Each row is a point on a landscape with many valleys, with its height.
A ball rolls from a point to the lowest of its 2 nearest points, and stops where none of them is lower. Distance is the straight distance between rows; heights are no part of it.
Zot (h 278): |  60 | -19 | -12 |   1 | -48 |  -1 |  58 |  33 |  11 | -22 |  58 |  -5 |  -1 |  41 | -57 |  31 | -21 |  56 | -26 |  13 |  13 |  54 | -25 |
los (h 288): |  12 | -21 |  89 | -21 |  51 |  37 |   2 |  21 |  -9 | -19 |   3 | -49 |  -9 | -27 |  39 | -37 | -10 | -46 |  30 |  25 | -33 | -18 |  25 |
tagi (h 532): |  26 |  12 | -44 |  -7 |   1 |  -9 |  17 |  -8 |   8 |   8 |  22 |  -3 | -19 |   3 |  29 | -13 |   8 |   3 |   7 | -15 | -23 |  -9 | -39 |
nesif (h 230): |  10 |  -8 |  33 |   6 |  -6 |  13 |   1 |  16 |  26 | -42 |  14 |   3 |   7 |  39 |  -4 |  32 | -51 |   1 |   9 |  23 |   3 |  -3 | -22 |
kon (h 279): |  19 |  34 |   1 | -11 |  22 |  11 |   4 |  45 |  13 |  -8 |   9 |  -1 |  -2 | -14 | -12 |  30 |  -4 |  31 |  -9 |  -4 |   4 |  10 |  -5 |
rudut (h 169): |  -7 |  10 |   2 |  13 |  11 |  14 |  -3 |  17 |  -9 |   5 | -26 | -57 |  -9 |  -6 |   5 |  -1 |  -4 |  -3 | -12 |  -2 | -19 |  44 |  -5 |
lobip (h 135): |  39 | -13 |  -9 |  11 |   4 |  22 |  -1 |  -4 | -29 |  -3 |   1 | -64 |  -3 |   8 | -35 |  -8 |  -7 |  11 |  -4 | -11 | -21 |  20 |  -1 |
Feku (h 663): | -38 |  37 | -58 | -19 | -10 |   5 |  46 |  28 | -23 |  47 | -13 | -13 | -35 |   6 | -44 |  10 | -11 |  -7 | -39 | -21 |   0 |  66 |  23 |
vizif (h 369): |  -3 | -27 | -14 | -21 |   4 |  -5 | -15 | -27 | -38 | -29 |  22 |  21 |   4 |  14 | -40 |  -6 | -27 | -23 |  11 |  11 |   6 | -44 | -14 |
podi (h 402): |  13 | -44 |  36 | -11 |  24 |  -5 | -13 |  -2 | -19 | -31 |   9 |  16 |  28 | -10 |  14 |  17 | -33 |   3 |  42 |  29 |   1 | -41 |  -7 |
Zarar (h 150): | -15 |  29 |  60 | -14 | -25 |  39 |   3 | -17 |  26 |  -5 | -24 |  28 |  -2 |  -4 |  41 |  37 | -11 |  20 | -27 |   7 |   6 |  12 |  30 |
nadud (h 142): |  23 | -27 | -59 |  -9 | -53 |  10 |  24 | -30 | -50 |   9 |  21 | -43 | -22 |  30 | -54 | -23 |  -1 |  15 | -29 |  -9 | -38 |  36 |   3 |
vesas (h 480): |  35 | -76 |  30 |  38 | -24 | -25 | -27 | -43 | -24 | -13 |  17 | -15 |  24 |   7 |  11 | -14 |   6 |  18 |  24 |  29 |   8 | -22 | -12 |
tekis (h 195): |  62 | -16 | -29 |  12 | -30 | -20 |  38 |  38 |   8 |  -8 |  46 | -14 |   4 |  10 | -16 |  30 |  13 |  77 | -19 |  13 |  18 |  46 | -19 |
Sise (h 39): | -37 |  53 |  61 |  -9 |  36 |  11 | -11 |   9 |  86 |  -5 | -38 |  16 |   6 |   7 |  13 | -19 |  16 | -43 |   3 | -17 |  19 |  -8 | -10 |
voru (h 223): |  -6 |   7 |  15 | -20 | -42 |  31 |   8 |  -7 |   5 | -13 |   6 |  17 |  -9 |  12 |   1 |  30 | -16 |  26 | -32 |  22 |  -2 |  16 |  15 |
Leli (h 96): |   5 |  50 |  22 | -51 |  53 |  36 |  33 |  42 |  -7 |  -6 |  14 | -20 | -16 | -35 |  21 |  40 |   0 | -20 |   8 | -16 | -26 |  10 | -35 |
porap (h 267): | -28 |  48 |  24 | -12 |  31 |   2 |  35 |  48 |  27 |  15 |  -9 | -40 | -36 |  14 |  24 |  37 | -25 | -46 |  10 | -23 |  -6 |  36 | -48 |
zopa (h 851): |   3 |  13 |   2 |  32 |  12 |  -5 |  18 |   6 |  -8 |  12 |  -4 |  19 |   1 |  40 | -18 |  47 | -73 | -16 |  22 |  -2 |  12 | -12 |  18 |
Gele (h 570): |  19 |  -7 |  -7 | -42 |  58 |  11 |  -8 |   0 | -21 |  -5 |  23 | -33 |  -6 | -48 |  33 | -45 |  41 | -26 |  24 |  -6 | -37 | -34 | -22 |
Zigul (h 842): |  -9 |  -3 |   5 |  30 | -33 |  12 |  13 | -33 | -15 |  14 | -16 |  27 |   2 |  46 | -20 |  27 | -57 | -15 |  -7 |   6 |   5 |  -4 |  38 |
sotom (h 296): |  11 |  -6 |  -2 |  15 |  55 | -16 |  -8 |  20 | -41 |   0 | -10 | -12 |  22 | -40 |  -5 |  31 | -10 |  16 |  29 |   7 |  12 | -13 |  20 |
kanil (h 423): | -42 |   7 | -55 | -10 | -28 | -17 |  30 | -17 | -34 |  34 | -15 |   7 | -28 |  -4 |  35 |   6 |   5 |  -7 | -25 |   2 |  -8 |  27 |   2 |
Par (h 176): |  15 |  21 | -66 | -26 | -15 | -20 |  45 |  28 | -15 |   4 |  31 |  17 | -21 | -22 |  18 |  41 |  11 |  40 | -17 |  -9 |  -9 |  21 | -15 |
nifu (h 250): |   6 | -13 |  47 |   3 |  20 |  11 |  -7 |  36 |   9 | -49 |  10 | -36 |   0 |  35 |  -7 |  10 | -62 | -37 |  28 |  14 | -14 |  -6 | -23 |
pefe (h 346): |  -3 |  19 |  80 | -13 |  51 |  40 |  21 | -23 |  -9 |  28 | -18 |  -1 | -13 | -45 |  62 |  17 |  -2 | -16 |  29 |  13 | -28 |  -9 |  16 |
kufi (h 123): | -13 | -19 |  29 |  45 |  37 |  -7 | -22 | -38 | -23 |  36 | -40 |  25 |  36 | -22 |  27 |   9 | -15 | -29 |  46 | -13 |  -1 | -31 |  43 |
melid (h 601): | -15 |   0 |  19 |   4 |  56 | -44 | -35 |  48 |  52 |  -1 | -16 |  -2 |  19 | -34 |  28 | -41 |  44 | -27 |  43 |  -9 |  21 | -28 | -13 |
sevov (h 786): |  35 |   1 |   1 |  20 | -38 |  14 | -11 | -35 | -15 |  22 |   0 |   4 |   0 |  -4 | -13 |  -2 |  24 |  61 | -32 |   2 |  11 |  23 |  49 |
miza (h 497): |  -8 | -32 |  28 |  15 | -40 |  19 | -55 | -25 |  39 | -22 | -14 | -23 |   9 |   2 |  11 | -59 |  47 |  -3 | -14 |   5 | -11 |   1 | -10 |
riva (h 522): |  47 | -46 | -17 |  73 | -41 | -45 |   7 | -38 | -10 |  16 |  10 |  12 |  15 |  48 | -18 | -13 |  -8 |  25 |  10 |  11 |  26 |  -5 |   4 |
pum (h 718): |   4 |  14 | -32 |  40 | -12 | -28 |  -4 |  -6 |   9 |  35 | -24 |  22 |  15 | -30 |  22 | -15 |  58 |  48 | -27 | -13 |  26 |  24 |  37 |
pivu (h 456): |  12 | -34 |  25 |   8 | -16 |   9 | -27 | -29 |   9 |  -5 | -10 | -37 |  -6 | -21 |  59 | -50 |  44 |   3 |   5 |  13 | -26 |  -5 | -14 |
Fegi (h 455): | -47 | -47 |  63 | -10 |  23 |   6 | -40 | -28 |   3 |  -8 | -30 | -12 |  18 | -40 |  43 | -57 |  33 | -56 |  26 |  17 | -12 | -26 |  16 |
Zed (h 111): | -15 |  27 | -18 |   4 | -28 |  10 | -17 | -46 |  36 |  20 |  -5 |  36 | -10 |  40 | -21 | -42 |   3 | -27 | -19 | -24 |  -2 | -32 |   6 |
Dorob (h 546): |  29 |  41 | -41 | -16 |  24 |   5 |   5 |  12 |  15 |   0 |  20 | -27 | -11 |   2 | -17 | -24 |  23 |  -7 |  -3 | -36 | -22 |  -5 | -37 |
rele (h 395): | -47 |  24 |  -1 |  -8 |  11 |   2 |  25 | -33 | -29 |  35 | -42 | -10 | -29 | -23 |  36 |  17 |  11 | -22 | -19 |  -2 |  -6 |  30 |  -4 |
Fige (h 122): | -45 |  11 | -39 |   7 |  -8 | -18 |   4 |   1 | -41 |  17 |  -6 |  63 |   1 |   9 | -51 |   9 | -28 | -16 |  -6 |   5 |  37 | -24 |  51 |
Leg (h 178): |  30 |  20 |   6 | -39 |  -5 |  50 |  25 |  14 | -34 | -18 |  34 | -17 |  -6 |   0 | -21 |  52 | -32 |  11 | -21 |  -7 | -33 |  11 |  -4 |
Pever (h 453): | -21 |  -8 | -81 |  -7 | -36 | -44 |  26 | -11 | -38 |  24 |  24 |  43 | -22 |   7 |   9 |  -2 |   5 |   6 |  -4 |   5 |   3 |  -2 |   2 |
baso (h 616): | -33 |  -6 | -75 | -41 | -45 | -14 |  24 |  18 | -30 |   5 |  16 |  26 | -17 | -20 | -59 | -24 |  28 |  32 | -37 |   8 |  19 |  27 |  32 |
fubu (h 815): |  23 |  22 |   6 |  42 | -54 |  19 |  16 | -36 |   3 |  47 | -17 |   6 |  -4 |  32 | -17 |  -5 |  -2 |  44 | -28 | -15 |   2 |  34 |  70 |
nake (h 624): | -14 | -16 | -51 | -27 | -49 | -22 |  -3 |  -1 |  32 | -11 |  11 |   5 | -16 |   3 |  13 | -31 |  35 |  21 | -26 |   5 |  -9 |  11 | -38 |
zev (h 435): | -12 | -64 |  66 | -17 |  23 |  -1 | -27 | -23 |   8 |  -3 |   3 |   7 |  21 | -33 |  62 | -38 |  17 | -40 |  57 |  31 | -17 | -53 |  15 |
sefa (h 596): |  -1 | -32 | -23 |  -6 | -10 | -26 | -18 |  19 |  19 | -32 |  12 | -34 |  -3 |  -4 |  24 | -27 |  36 |   1 |   4 |  12 | -13 |   6 | -47 |
lun (h 831): |   5 |  12 |   8 |  29 | -49 |  34 |  12 | -35 |  -4 |  20 | -11 |  27 |   0 |  43 | -47 |  -3 | -31 |   4 | -33 |  -6 |  13 |  11 |  64 |
moke (h 227): |  23 |  26 |   5 | -10 | -28 |  43 |  12 | -25 |  12 |  18 |  -4 | -45 | -23 |  33 |  -8 | -12 | -11 |  -6 | -31 | -14 | -47 |  41 |  -4 |
livib (h 557): |   6 |  44 | -33 | -43 |  54 |  13 |  10 |  -9 | -16 |   4 |   5 | -27 | -20 | -32 |   8 | -15 |  31 | -32 |   6 | -33 | -34 | -10 | -33 |
kote (h 185): | -30 |  31 |  13 | -37 |  10 |   9 | -21 |  -9 |  28 | -22 | -10 |  13 |  -9 |  45 | -24 |  -3 | -36 | -56 |   7 | -16 |  -3 | -27 | -17 |
turub (h 284): |  26 | -17 |  -1 | -28 | -42 |  28 |  23 |   8 |  -5 | -34 |  32 |   6 |  -4 |  26 | -50 |  21 | -14 |  41 | -34 |  22 |   4 |  24 |  -1 |
pusu (h 458): | -21 | -42 |  -1 |  26 | -18 | -32 | -23 |  -8 | -40 |   1 | -15 |  28 |  27 | -29 |  10 |  35 |  17 |  46 |  -3 |  21 |  40 |  -2 |  41 |
lalug (h 409): |  45 |  19 |  30 |  32 |  35 |  -9 | -16 |  21 |  72 |  -5 |  16 |  -6 |   7 |  -1 |  19 | -48 |  16 |   4 |  31 |  -5 |   3 | -31 | -14 |
gadit (h 644): | -23 |  20 | -52 | -43 | -41 |  30 |  30 |   9 | -19 |  20 |   3 |   3 | -28 |   6 | -56 | -17 |   4 |  11 | -49 |  -6 |  -4 |  46 |  26 |
lofip (h 531): |  -5 | -35 |  24 |  21 | -32 |   9 | -65 | -15 |  29 | -25 | -10 |   6 |  34 |  -1 | -34 | -37 |  38 |  13 | -29 |   6 |  15 | -11 |   0 |
Mipov (h 132): |  29 |  21 |  34 | -45 |  41 |  54 |  15 |  44 | -33 | -32 |  29 | -28 |  -2 | -41 |   1 |  48 | -15 |   8 |  10 |   0 | -26 |  -3 | -10 |
Rusik (h 320): |   1 | -16 | -33 | -18 |  37 | -24 |  -5 |  39 | -49 | -18 |  12 |  -4 |  15 | -52 |   1 |  30 |  10 |  25 |  16 |  13 |  12 |  -6 | -15 |
Nomub (h 263): |  31 |  22 |  16 |   2 |  -2 |  52 |  25 |  -2 |  13 |   1 |  15 | -62 | -27 |  33 |   1 |  -4 | -25 | -37 |  -2 | -24 | -55 |  17 | -32 |
dakek (h 417): |  -8 | -45 |  45 | -35 |  12 |   1 | -20 |  -7 |   6 | -43 |  20 |   8 |   4 | -13 |  46 | -12 |  -8 | -26 |  35 |  34 | -26 | -41 | -23 |
Vukeb (h 432): |  48 |  12 |  -3 |  31 |  13 | -15 |  -4 |  16 |  54 | -12 |  26 |  17 |  13 |  25 | -16 | -20 |  -7 |  18 |  22 |  -8 |  20 | -29 | -20 |
vazi (h 94): | -28 | -21 |  61 |  22 |  41 |  -4 |   7 | -24 |   1 |  21 | -41 |   6 |  14 | -15 |  61 |   4 | -26 | -50 |  64 |   7 | -14 | -20 |  24 |
bima (h 231): |  -5 |  45 | -25 | -32 |   9 |   7 |  39 |  48 |  -1 |   5 |  14 |   7 | -20 | -15 |  23 |  55 |  -2 |  17 | -21 |  -8 |  -2 |  34 | -27 |
lik (h 186): |   3 |  -4 | -24 |  -7 | -51 |  19 |   8 | -44 | -14 |  13 |   4 | -17 | -21 |  44 | -22 | -17 | -12 |  -4 | -34 |  -5 | -28 |  26 |   8 |
bopa (h 416): | -15 | -25 |   7 |  -6 |  -9 |  -7 | -31 | -40 |  -1 |   8 | -17 |  12 |  10 | -38 |  47 | -28 |  46 |  -3 |   2 |   9 | -14 | -26 |  -9 |
megav (h 167): | -32 |   4 |   7 |  45 | -25 | -22 | -31 |  -2 |  74 |   5 | -37 |  25 |  28 |  29 |  -9 | -33 |  15 | -25 | -23 | -24 |  23 |  10 |  12 |
kages (h 343): |  -4 | -22 | -49 | -16 | -10 | -32 |  18 |  37 |  -2 | -37 |  34 |  21 |   9 |  38 | -77 |   3 | -16 |  10 | -11 |  11 |  40 |  11 | -27 |
feked (h 64): | -68 |   8 |  84 |  -3 |  35 |  10 |  15 | -39 |  18 |  11 | -50 |  13 |  -3 | -14 |  56 |  12 |  -8 | -59 |  23 |  -2 |  -6 |   0 |   7 |
zosos (h 134): | -35 |  30 |  -3 |   4 | -17 |   6 | -26 | -13 |  56 |   2 | -25 |  14 |   7 |  44 | -53 | -41 |  -1 | -28 | -25 | -32 |  16 |  -4 |  10 |
Mopal (h 297): |  49 |  21 |  53 | -15 |  21 |  63 |   6 |   0 |  -1 |  -8 |   7 | -53 | -17 |   0 |   6 |  -5 | -18 | -16 |   6 |  -4 | -45 |  -1 |  -6 |
Bom (h 294): |   1 |  36 |  -3 |  14 |  53 |  -6 |   5 |  28 |  -3 |  18 | -17 | -46 |  -7 |  24 | -23 |  -6 | -36 | -48 |  30 | -31 |  -1 |   2 | -14 |
Mibiv (h 325): |  38 |  13 |  40 |  11 |  11 |  19 | -13 |  32 |  45 | -25 |   4 |  -7 |  13 | -15 |   8 |  11 |   2 |  37 |  -6 |  11 |  12 |  -1 |  -6 |
lusa (h 501): |  37 | -80 |   5 |  46 | -43 | -35 |  -1 | -39 | -43 |  -9 |  14 | -11 |  24 |  32 | -32 |   8 |   2 |  30 |  10 |  36 |  43 |   4 | -16 |
luran (h 500): |  43 |   3 | -11 |  -7 | -14 |  11 |  -6 | -44 |   1 |  11 |  20 | -14 | -23 | -17 |  55 | -29 |  34 |  24 |   0 |  -4 | -34 | -14 | -16 |
Nedov (h 561): | -16 | -17 |  19 |  -1 |  -7 | -10 | -51 |  18 |  51 | -39 |  -5 |  32 |  33 | -16 | -22 | -16 |  27 |  22 | -10 |  18 |  43 | -22 | -15 |
zage (h 323): |   5 | -16 | -50 |  -5 | -16 | -18 |  11 |  42 |   7 | -19 |  24 | -30 |  -3 |  42 | -52 |   2 | -24 |  -2 | -14 |  -5 |  -6 |  37 | -30 |
seke (h 372): | -25 |  22 |  37 |  -8 |  32 |  17 |  19 | -20 | -16 |  24 | -35 |   2 | -13 | -37 |  55 |  34 |   4 |  -7 |   3 |   1 |  -8 |  12 |  16 |
Lagig (h 148): | -51 |   3 |   0 |  26 | -26 | -28 | -32 |  -2 |  38 |  -7 | -26 |  68 |  34 |  19 |  -5 |  -2 |   3 | -16 | -18 |  -6 |  44 |  -4 |  23 |
Zufov (h 655): |  -3 | -19 | -61 |   7 | -48 | -38 |  10 |  13 |  30 |   5 |  16 |  19 | -11 |  24 | -24 | -28 |  27 |  25 | -27 |   1 |  19 |  15 | -14 |
siv (h 43): |   1 |  53 | -18 | -47 |  17 |  31 |  20 |  35 |  -2 |  -7 |  29 |   7 | -14 |  27 | -54 |  33 | -40 | -35 |  -8 | -31 |  -9 |  -1 | -16 |
kufuf (h 207): | -31 |  18 |  15 |  38 |  -3 | -13 |  17 |  13 |  20 |  33 | -44 | -37 | -12 |  17 |  34 |  21 |  -2 |  -8 | -12 | -11 |   3 |  62 |   3 |
Sifo (h 454): |  26 |  -9 | -20 |  16 |  11 | -40 | -10 |   4 |  21 |  -3 |  25 |  38 |  15 |   1 |   6 |  -4 |   3 |  15 |  31 |   7 |  26 | -43 | -32 |
linu (h 542): |  27 | -32 | -39 |  48 | -26 | -43 |  19 | -19 | -31 |  19 |  12 |   4 |  -4 |  20 |   7 |  12 | -15 |  28 |  17 |   5 |  10 |   4 |   5 |
Bidur (h 25): | -54 |  14 |  41 |   5 | -12 |  10 |   9 | -63 |  14 |  18 | -44 |  42 |  -5 |   6 |  60 |  11 | -10 | -33 |  -3 |  -3 |   0 |  -4 |  13 |
pezi (h 585): | -31 |  -4 |  -5 |  19 |  16 | -42 | -48 |  31 |  45 | -12 | -18 |  19 |  28 | -15 |   4 | -26 |  39 |  -4 |  11 |  -5 |  33 | -25 | -12 |
nov (h 457): |  19 | -72 |  54 |  22 |   4 | -12 | -41 | -24 |  -1 | -12 |  17 |   3 |  24 | -29 |  35 | -33 |  17 |   6 |  47 |  31 | -10 | -47 |   5 |
Laf (h 72): | -38 |  10 | -13 |   8 | -44 |   2 |   4 | -57 |   2 |  29 | -18 |  40 | -14 |  21 |  32 | -17 |  -3 | -24 | -20 |  -9 |  -6 | -10 |  15 |
visi (h 373): |  46 |  15 |  48 |  13 |  12 |  23 |  -5 |   3 |  45 |  -5 |   4 |  -5 |  -1 | -25 |  55 | -22 |  21 |  21 |   9 |   4 | -13 | -10 |  -5 |
pudag (h 172): | -29 |  14 |  20 |   6 |  28 |   3 | -12 | -29 |   9 |  12 | -31 |  18 |   6 |  25 |  -2 | -12 | -33 | -57 |  31 | -16 |  -5 | -36 |   7 |
riti (h 582): |  -3 | -14 |  -8 | -25 |  29 | -14 | -21 |  22 |   6 | -23 |  10 | -40 | -10 | -34 |  42 | -54 |  49 | -21 |  17 |  -2 | -31 |  -6 | -46 |
zal (h 97): |  42 |  -5 | -44 | -22 |  -9 |  32 |  28 |  -5 | -37 |  -6 |  30 | -55 |  -2 |   8 | -50 |  -4 |   3 |   2 | -21 | -18 | -43 |  23 | -19 |
labuz (h 95): | -24 |  47 | -34 | -10 |  29 |  10 |   1 |  -8 | -32 |  22 |  -8 |  41 |   1 |  -5 | -46 |  11 | -23 | -11 |  -8 | -16 |  19 | -32 |  40 |
san (h 574): |   1 | -31 | -50 | -15 | -52 | -17 |  10 |  -2 | -43 |  -5 |  33 |  45 |  -2 | -17 | -61 |  -2 |  25 |  52 | -30 |  26 |  40 |   7 |  28 |
rodo (h 242): | -18 |  28 |  44 |  28 |  22 |  -5 |  21 |  29 |  48 |   8 | -35 | -32 | -20 |  13 |  60 |  15 | -12 | -28 |  10 |  -8 |  -2 |  34 | -24 |
Vubeb (h 384): |  20 | -28 |   5 |   4 |  -2 |  -9 |  -1 | -41 | -35 |  -5 |  20 |  42 |  17 |   5 | -16 |  22 | -26 |  13 |  21 |  19 |  18 | -52 |  11 |
rupad (h 82): |  43 |   6 | -35 |   3 |  -6 | -20 |  31 |  35 | -24 |   4 |  26 | -10 |  -8 | -19 |  10 |  48 |  19 |  74 | -11 |   0 |  13 |  36 |   4 |
zite (h 81): | -32 |  31 |  46 | -13 |   0 |  23 | -21 | -11 |  53 | -22 | -24 |  44 |  16 |   4 |  12 |   6 |  -2 | -13 | -15 |   1 |  13 | -18 |   5 |
bubap (h 69): | -33 |  52 | -47 | -34 |   9 |  14 |  23 |  17 | -16 |  15 |   2 |  30 | -18 |  12 | -49 |  16 | -25 | -20 | -14 | -23 |  10 |   1 |  10 |
zubip (h 204): | -24 |   4 |   9 | -46 | -18 |  13 |  -6 |  21 |  24 | -49 |  14 |   4 |  -8 |  32 |  -6 |  18 | -29 | -27 |  -4 |  11 | -18 |  -1 | -36 |
kig (h 68): |  21 |  51 |  18 | -40 |  44 |  32 |  14 |  39 |   5 | -20 |  29 | -29 | -19 |   6 | -20 |  22 | -32 | -42 |  16 | -30 | -27 |  -6 | -34 |
saz (h 479): |  17 |  -8 | -58 |   1 | -10 | -36 |   3 | -11 | -18 |  21 |  28 |  48 |  -1 | -14 |  -4 |  -5 |  23 |  31 |   6 |  -6 |  16 | -33 | -10 |
ligoz (h 752): | -11 |  11 |  -3 |  15 | -17 |  14 | -22 | -42 |  -6 |  26 | -31 |  16 |  16 | -35 |   0 |  -7 |  50 |  35 | -33 | -15 |   8 |   7 |  56 |
Bidi (h 345): | -35 | -14 | -29 | -19 |  23 | -20 |  -9 |  11 | -49 |   9 | -17 |  -5 |  -3 | -63 |  41 |  23 |  22 |  21 |   2 |  11 |   5 |   1 |  -2 |
fim (h 685): |   1 |  23 | -43 |  25 | -11 | -28 | -12 |   4 |  38 |  28 |  -7 |  17 |   4 |  -5 |   1 | -32 |  45 |  23 | -17 | -19 |  15 |   1 | -10 |
Siru (h 302): |  -2 |  12 | -47 |  19 |   1 | -19 |  27 |  50 | -12 |  18 |   9 | -28 |  -9 |  39 | -54 |  27 | -42 |  -3 |  -5 | -12 |   4 |  35 |  -4 |
Vin (h 512): | -10 | -39 | -13 |  27 | -47 | -24 | -10 |  -4 | -34 |  -1 |   6 |  50 |  27 |  -7 | -38 |  22 |  18 |  54 | -20 |  27 |  59 |   3 |  51 |
nelel (h 268): |   3 | -22 |  69 |  14 |  48 |  17 | -16 |  29 |  11 | -28 |  -3 | -48 |  12 |   7 |  10 | -29 | -28 | -49 |  40 |  23 | -16 | -14 |   8 |
kiz (h 375): |  -9 | -45 | -27 | -16 | -10 | -28 | -28 | -14 | -42 |  -5 |  -3 |   8 |   6 | -49 |  37 |   6 |  40 |  33 |   0 |  26 |   2 | -14 | -12 |
mibel (h 283): | -18 |  50 | -13 | -17 |  51 | -19 |  10 |  58 |  12 |   2 |  -9 | -47 | -17 |   6 | -17 |   9 | -11 | -48 |  24 | -39 |   2 |  23 | -45 |
mozod (h 192): |  42 |  21 | -17 |  40 |  -2 | -12 |  21 |  15 | -22 |  41 | -10 | -19 | -12 | -11 |  17 |  44 |   3 |  56 |  -2 |  -5 |   7 |  41 |  38 |
farim (h 315): |  29 |   8 |  67 | -29 |  40 |  41 |  16 |  -2 |  -9 |  -9 |   5 | -39 | -17 | -33 |  55 |  -9 |   4 | -16 |  18 |  10 | -46 | -11 |   1 |
banom (h 163): | -29 |  -4 | -13 |   3 | -12 | -20 | -15 |   3 |   8 |  -8 |  -9 |  43 |  12 |   0 | -16 |  18 | -16 |   7 |  -6 |   6 |  29 | -18 |  17 |
Piro (h 257): |  49 |   3 | -14 |  49 |  29 | -19 |   3 |  14 | -39 |  26 |  -3 | -16 |  17 | -21 | -10 |  34 |  -5 |  48 |  17 |  -3 |  15 |   5 |  32 |
Nupe (h 359): |  -6 | -13 | -51 | -29 |   3 | -20 | -15 |  -2 | -17 | -35 |  34 |  25 |   4 |  26 | -72 | -22 |  -1 | -20 |  -3 |  -1 |  18 | -37 | -34 |
gebo (h 151): | -19 |  -3 |  19 |  29 |   5 |   1 | -30 | -46 |  -4 |  12 | -30 |  26 |  27 |   2 |  10 |  -8 |   0 | -25 |   9 | -11 |   3 | -36 |  31 |
lari (h 421): | -26 | -66 |  15 |   6 |   4 | -32 | -28 |  -1 | -39 | -23 | -10 |  25 |  36 | -20 |   8 |  37 | -18 |  19 |  20 |  35 |  31 | -24 |   9 |
ruzad (h 259): |  28 |  27 | -25 |  39 | -11 |   3 |  30 |  24 |   4 |  35 |  -6 | -23 | -11 |  24 | -19 |  22 | -17 |  32 | -12 | -15 |   4 |  45 |  20 |
Sumen (h 467): | -32 | -37 |  35 | -23 |  33 |  11 | -49 |   3 | -17 | -26 | -21 | -29 |  16 | -38 |   5 | -45 |  17 | -37 |  20 |  21 |  -8 | -19 |   3 |

Two balls start at each pair of points below. Name the first point that both come to, or write never.
Sifo, Zufov => never
lun, Vubeb => mozod
mibel, tagi => never

For each start below, name the point where the ball stops.
Pever => Bidur
Zigul => mozod
Gele => mozod
Nedov => mozod
vizif => mozod
zubip => Bidur
